A landscape with many peaks, sampled at points; each row gives a point and its height.
From any point a climber steps to the highest of the 2 points nearest to it. It stops when none of these is higher. Distance is the straight distance between rows; heights are no part of it.
pev (h 3.24): [159 133  92 174 114 121 120 205  83 112 173 163 164  79 160 113 181 127
 164 101 119 109]
ralob (h 1.09): [119 119 137  90 148 184 140 108 154 103  85 115 112 169 107 125 112 115
  80 127 130 127]
Lumig (h 4.09): [ 89 133 160 161 127  43 120 124 122 124 173 135 143  93 165  97 142 153
 140  76 115 138]
vukid (h 2.59): [105 138 168 141  98  41 141 102 145 119 136 129 153 104 121 114 116 179
 127 121 112 148]
vibik (h 5.58): [149 106 129 127 111 124 137 113 126 124 110 116 132 139 102 116 106 188
 103 169 124 119]
kupi (h 4.87): [ 95  74 111 122 204  62 116 107 171 110 116 139 117  98 112 123 173  77
  99 102 161 198]
Ruliz (h 5.35): [ 98 159 165 173 119  94 130 145 104 134 173 126 144 117 173 112 122 177
 150 109  97  79]
guve (h 2.29): [170  58 112 101 160 173 133 118 116 101  80 110 123 143  97  98 124 176
  77 187 139 117]
vesu (h 5.13): [132 123 133 115 110 143 139 110 133 128 111 120 130 162 107 114  87 168
  96 146 121 113]
pib (h 3.02): [107 122 148  64  99 163 150  72 153 123  98 107 125 195  83 152  47  92
  81 160 137 109]
pokug (h 2.85): [134 128 108 162 129 111 116 168 118 115 159 149 135  89 151 104 176 128
 149  90 128 140]
vinu (h 2.92): [105 129 164 122 102  43 145  87 159 109 114 130 152 108 101 120 115 161
 119 123 122 171]
Leli (h 3.43): [144  89 108 142 192 103 118 135 169  97 113 131 121  78 122 153 204  68
 120 142 153 168]
Peb (h 5.82): [ 89  93 127 112 177  61 119  95 170 111 113 138 124 105 109 118 157  92
 108  91 153 200]
rop (h 3.55): [161 114 106 175 126 134 125 197  71 122 161 141 148  97 161  99 151 187
 149 138 116  76]
doriv (h 6.35): [ 90 189 163 101 105 155 132 126 123 157 132 134 112 153 152 136 111 105
 164  85 107 141]
pid (h 3.40): [160 121 101 181 117 122 122 201  76 112 172 152 156  81 163 105 170 160
 158 120 116  90]
Bobod (h 3.26): [169 117  97 151 145 139 129 160 137 100 122 134 133  88 113 151 191 112
 143 155 138 140]
kiben (h 2.54): [ 91 122 160  47 118 183 155  77 159 113  87 108 119 201  95 149  52  71
  75 143 138 111]
gekir (h 4.98): [ 63 153 176 110 135  88 120 114 130 142 141 142 130 130 164  91 116 122
 143  42 111 165]
tiduk (h 6.32): [117 142 159 139 101  99 142 115 123 137 135 121 143 141 131 112  88 192
 116 134 107 100]
ronu (h 4.11): [164 102 115 152 123 134 120 141  79 155 141 114 137 139 139 106  86 207
 121 172 123  68]
dem (h 2.64): [137 113 120 156 135 114 117 158 119 110 149 138 130 103 149  90 161 161
 131  92 123 135]
rofe (h 5.72): [103 147 171 162 115  88 137 129 109 134 158 121 148 129 154 113 105 193
 133 125  99  81]
Nugis (h 3.54): [110 138 151  77  86 139 157  70 158 128  98 107 129 179  81 164  61 109
  95 169 131 120]
Zib (h 2.45): [ 97 151 120 122 152 132 113 151 122 148 151 163 121 108 160 127 170  49
 182  57 135 179]
vofes (h 5.36): [178 107 101 159 111 107 131 151 113 109 132 125 135  83 110 135 170 174
 146 180 134 133]
gami (h 2.07): [125 162 138 149  96  99 132 131 133 136 143 125 129 112 133 138 139 150
 154 127 116 139]
zesud (h 2.06): [139 113 117 134 147 164 127 150 126 111 118 131 120 137 134  89 145 166
 110 105 122 126]
buzig (h 6.97): [114 174 142 103  86 149 143  95 147 147 110 110 111 156 103 184 104  99
 141 161 125 130]
Gara (h 3.03): [149 128 100 148 147 137 123 160 140 106 127 142 129  93 124 138 190  96
 146 121 136 152]
menek (h 1.44): [ 96 150 149 107 131 159 132 126 137 128 114 133 118 164 142  94 111 138
 112  75 112 135]
Ledo (h 1.99): [123 110 144 111 129 133 141 117 139 104 101 131 134 149 114  87 108 175
  89 115 120 134]
Gubof (h 2.71): [178  70 117 131 183 143 127 140 147  78  89 113 120  86 107 140 197 129
 105 185 141 141]
dizit (h 2.35): [120 147 157 153  96  61 134 118 134 127 148 123 144 103 132 125 127 181
 138 131 112 131]
gak (h 1.92): [133 128 111 122 152 196 127 152 131 118 112 133 113 157 134  97 135 134
 107 100 125 119]
Num (h 1.70): [ 93 129 173  60 166 193 143 104 177  97  71 108 101 169 127 158 114  51
  76 126 127 125]
Rubat (h 5.37): [132 156 123 116  89 155 122  98 114 178 139 111 123 184 127 148  42 130
 124 147 128  79]
Momok (h 6.09): [101 165 158  89  99 143 145  89 154 133 100 112 114 159 102 166 103 104
 125 139 123 144]
soku (h 5.61): [ 62 111 147  93 163  47 123  84 161 128 112 148 131 117 112 115 127  88
 123  71 147 210]
bokap (h 0.40): [181  93 106 109 163 203 131 122 139 123  90  99 111 151 108 178 115  88
  87 215 145  79]
tagol (h 4.16): [130 120 144  90  77 121 155  67 149 129 101 109 138 169  71 157  51 134
  91 189 134 113]
Gifi (h 2.22): [ 95 170 142 108 144 162 118 143 130 149 130 151 112 126 153 139 158  54
 178  65 127 173]
Kube (h 2.87): [101 157 127 163 123 100 113 174  98 142 187 163 144  90 185 110 165  93
 181  56 117 133]
Giri (h 8.13): [115 190 146 119  77 132 141 108 134 158 129 117 117 148 119 171 106 116
 158 147 118 130]
Tigi (h 5.00): [164 104 105 165 119  75 122 142 125 101 142 128 134  66 115 128 186 158
 147 150 137 157]
kenik (h 1.91): [103 167 132  98 141 214 129 146 128 139 112 137 104 172 149 120 124  90
 134  78 117 128]
Lud (h 2.56): [184  76 106 131 166 162 133 145 129  91  90 112 121 100 102 136 180 147
 113 200 140 128]
buti (h 0.55): [162  91 122  99 158 196 137 109 149 110  84  99 110 159 101 159 115 104
  74 196 143  95]
lirul (h 4.46): [ 66 141 179 136 137  53 123 116 127 130 158 141 147 114 167  86 120 148
 136  57 107 140]
duzi (h 4.22): [157 161 103 128 100 169 138 123 135 152 116 116 118 148 101 194 114 100
 144 190 136 102]
Vebof (h 6.63): [ 59 133 164  80 155  75 120  87 155 130 109 146 125 126 124 117 119  85
 133  57 135 207]
ludub (h 2.21): [131 101 130 129 144 133 128 136 131 100 115 132 128 129 127  75 141 180
 100 100 122 140]
tupe (h 2.42): [141  80 125 146 147 110 118 149 114  97 135 131 134 102 141  64 160 194
 109 101 120 136]
fepet (h 0.80): [133  93 145  83 156 178 149  97 162  94  73 105 115 164  95 144 108 106
  61 170 136 111]
taf (h 2.70): [103 157 120 144 129 120 115 165 111 144 166 162 134 101 168 114 167  80
 178  59 125 154]
dipod (h 6.36): [196  74  92 108 122 164  97  81 100 156 116  96 136 167 102 131  44 143
 100 189 159  81]
Bip (h 3.91): [170 137 103 135 124 165 140 136 140 127 106 114 122 125  98 187 144 107
 134 202 135 109]
mevov (h 5.56): [ 55 147 173  90 148  90 115 106 135 145 129 151 119 131 152 101 121  98
 149  36 122 191]
Nosu (h 3.89): [143 120 129 160 122 124 127 153  94 137 150 124 136 126 147 100 114 204
 126 147 112  79]
bim (h 4.70): [150 124 111 128 119 170 126 128 114 147 120 119 122 166 122 120  87 160
 107 149 128  92]
Mukuz (h 2.04): [ 92 119 172  50 148 186 156  90 174  93  73 106 111 182 107 153  86  62
  64 136 132 118]
bisi (h 4.38): [158 145 101 149 107 158 127 153 104 157 139 124 128 146 131 138 102 155
 140 157 127  85]
koza (h 3.82): [ 99 117 136 182 128  38 110 144 103 121 194 143 142  73 175  97 162 139
 147  76 123 128]
vano (h 2.03): [ 98 171 146  96 144 196 129 138 135 139 112 140 103 152 145 140 143  64
 155  78 121 152]
Bez (h 1.86): [110 171 142 133 108 118 129 132 133 140 140 132 123 123 142 129 137 128
 154 100 117 146]
Vopi (h 3.41): [104 117  97 157 139  64 107 148 113 136 180 160 128  83 154 113 173  85
 155  69 144 169]
burip (h 2.83): [144 142  93 154 132 126 122 174 125 119 150 156 147  85 136 141 190  76
 171 105 136 153]
soruz (h 1.78): [145 123  97 118 158 229 127 151 125 130 105 130 109 177 132 115 120 114
 103 122 131  97]
Nema (h 3.32): [104 139 154 124 108  40 132  88 160 121 127 127 138 102 106 136 135 133
 136 115 130 185]
pek (h 3.60): [ 88 118 113 168 136  41 105 143 101 146 197 158 131  79 172 102 164  95
 152  62 137 154]
Faru (h 4.66): [146 109  98 166 127  60 113 139 132 113 158 140 135  65 121 138 189 117
 151 130 146 171]
guz (h 5.04): [114 161 144 117  97 146 132 108 117 167 134 119 127 180 138 127  55 148
 120 128 113  86]
tofad (h 3.68): [178 121 108 139 136 147 140 140 146 109 102 114 125  99  96 189 170 113
 134 210 138 121]
Pulez (h 4.03): [118  83  99 140 188  75 112 126 161 113 131 140 119  83 119 139 194  70
 121 117 160 186]
derol (h 4.92): [141 169 114 131  82 153 125 116 113 180 139 113 121 170 124 165  67 125
 142 164 127  86]
sodu (h 1.28): [102 139 143  89 135 180 141 117 143 119  99 126 113 179 123 104  97 124
  95  93 120 130]
zemod (h 2.41): [188  68  96 120 159 175 130 134 104 112  90 107 121 126 103 121 145 166
 103 212 141 111]
gif (h 4.97): [148  94 127  86  97 140 138  66 133 134 106 108 142 184  82 136  32 137
  81 181 144  95]
fidim (h 4.35): [153 118 120 140 113 138 119 120  97 160 137 115 134 162 132 117  62 184
 112 160 122  69]
Gamid (h 4.50): [150 160 106 136 100 163 133 135 124 154 128 121 120 147 113 162 109 126
 141 164 128 102]
Rog (h 5.77): [ 90 178 152 122 125 152 122 150 116 152 146 145 118 134 169 113 133 103
 169  58 108 144]
bok (h 4.99): [ 86 163 164 165 123  97 123 151 104 136 178 137 140 110 183 105 137 146
 160  76 101 101]
zumur (h 1.77): [124 145 113 101 152 234 131 141 132 134 103 125 103 183 135 129 117  88
 109 111 127 105]
vap (h 3.07): [133 135 104 172 123 111 114 190  97 120 178 164 150  84 172 104 177 112
 166  76 120 123]
lefaf (h 5.64): [ 94 167 171 133  96 108 141 110 116 158 145 119 143 162 147 123  63 171
 126 130 100  84]
livor (h 3.48): [187 117  94 150 135 139 135 160 132 103 112 128 136  84 100 174 188 118
 149 199 139 127]
Bekip (h 3.69): [154 107 115 164 135 146 122 180  77 127 152 133 136 119 162  82 133 197
 130 130 112  75]
Serab (h 5.70): [177 111 100 150 110 131 129 151 102 128 127 118 130 111 115 131 137 185
 138 188 129 108]
kuvoz (h 6.41): [186 112  93 135  98 139 122 109 107 156 119 103 129 141  96 163  85 162
 128 214 145  89]
rapop (h 3.00): [162  81 118 137 188 124 123 138 166  84  97 121 121  80 116 148 203  96
 109 162 145 154]
Tuto (h 5.76): [176  75 110  95 114 156 113  71 113 144 114 102 143 182  92 122  28 140
  83 179 154  85]
saloz (h 6.87): [195  85  91 117 119 156 111  94 104 153 110  97 128 154  94 150  70 151
 109 213 153  88]
ves (h 3.83): [106 144 135 138 116  43 122 100 153 137 146 131 127  88 119 148 158 106
 159 114 140 192]
dad (h 7.08): [105 195 151 111  91 152 135 121 131 159 128 128 111 142 134 167 119  95
 173 118 115 143]
zaz (h 1.66): [108 150 138 125 128 135 124 135 136 127 131 135 119 133 146 106 141 129
 136  80 119 147]
zab (h 5.40): [ 85 179 159 140 121 126 124 150 111 150 164 144 127 128 184 107 131 122
 168  61 100 122]
Sek (h 3.13): [122 124  90 152 147  95 112 156 127 131 161 160 133  83 141 130 189  63
 162  84 148 172]
far (h 6.01): [171 111 110 138 106 129 131 124 109 140 119 110 127 131 101 140 108 186
 124 196 131 104]
Livuv (h 4.30): [124 141 109 158 119  62 119 131 140 129 155 140 131  77 127 149 178  97
 167 119 140 175]

For each start below, name the point where the climber stops.
burip => Vebof
Gara => Gamid
Lumig => Vebof
kiben => saloz
Lud => Peb
zab => Giri

Call two points neighbours if one is among the 2 nearest of the other. Go from one point of each pair to the other, from neighbour to neighbour, staying as high as possible. Name the lowest point that can't be avoided.
Rubat / Vebof => burip
saloz / Gamid => bisi
Peb / Vebof => soku
Giri / tiduk => bok
Rubat / tiduk => guz
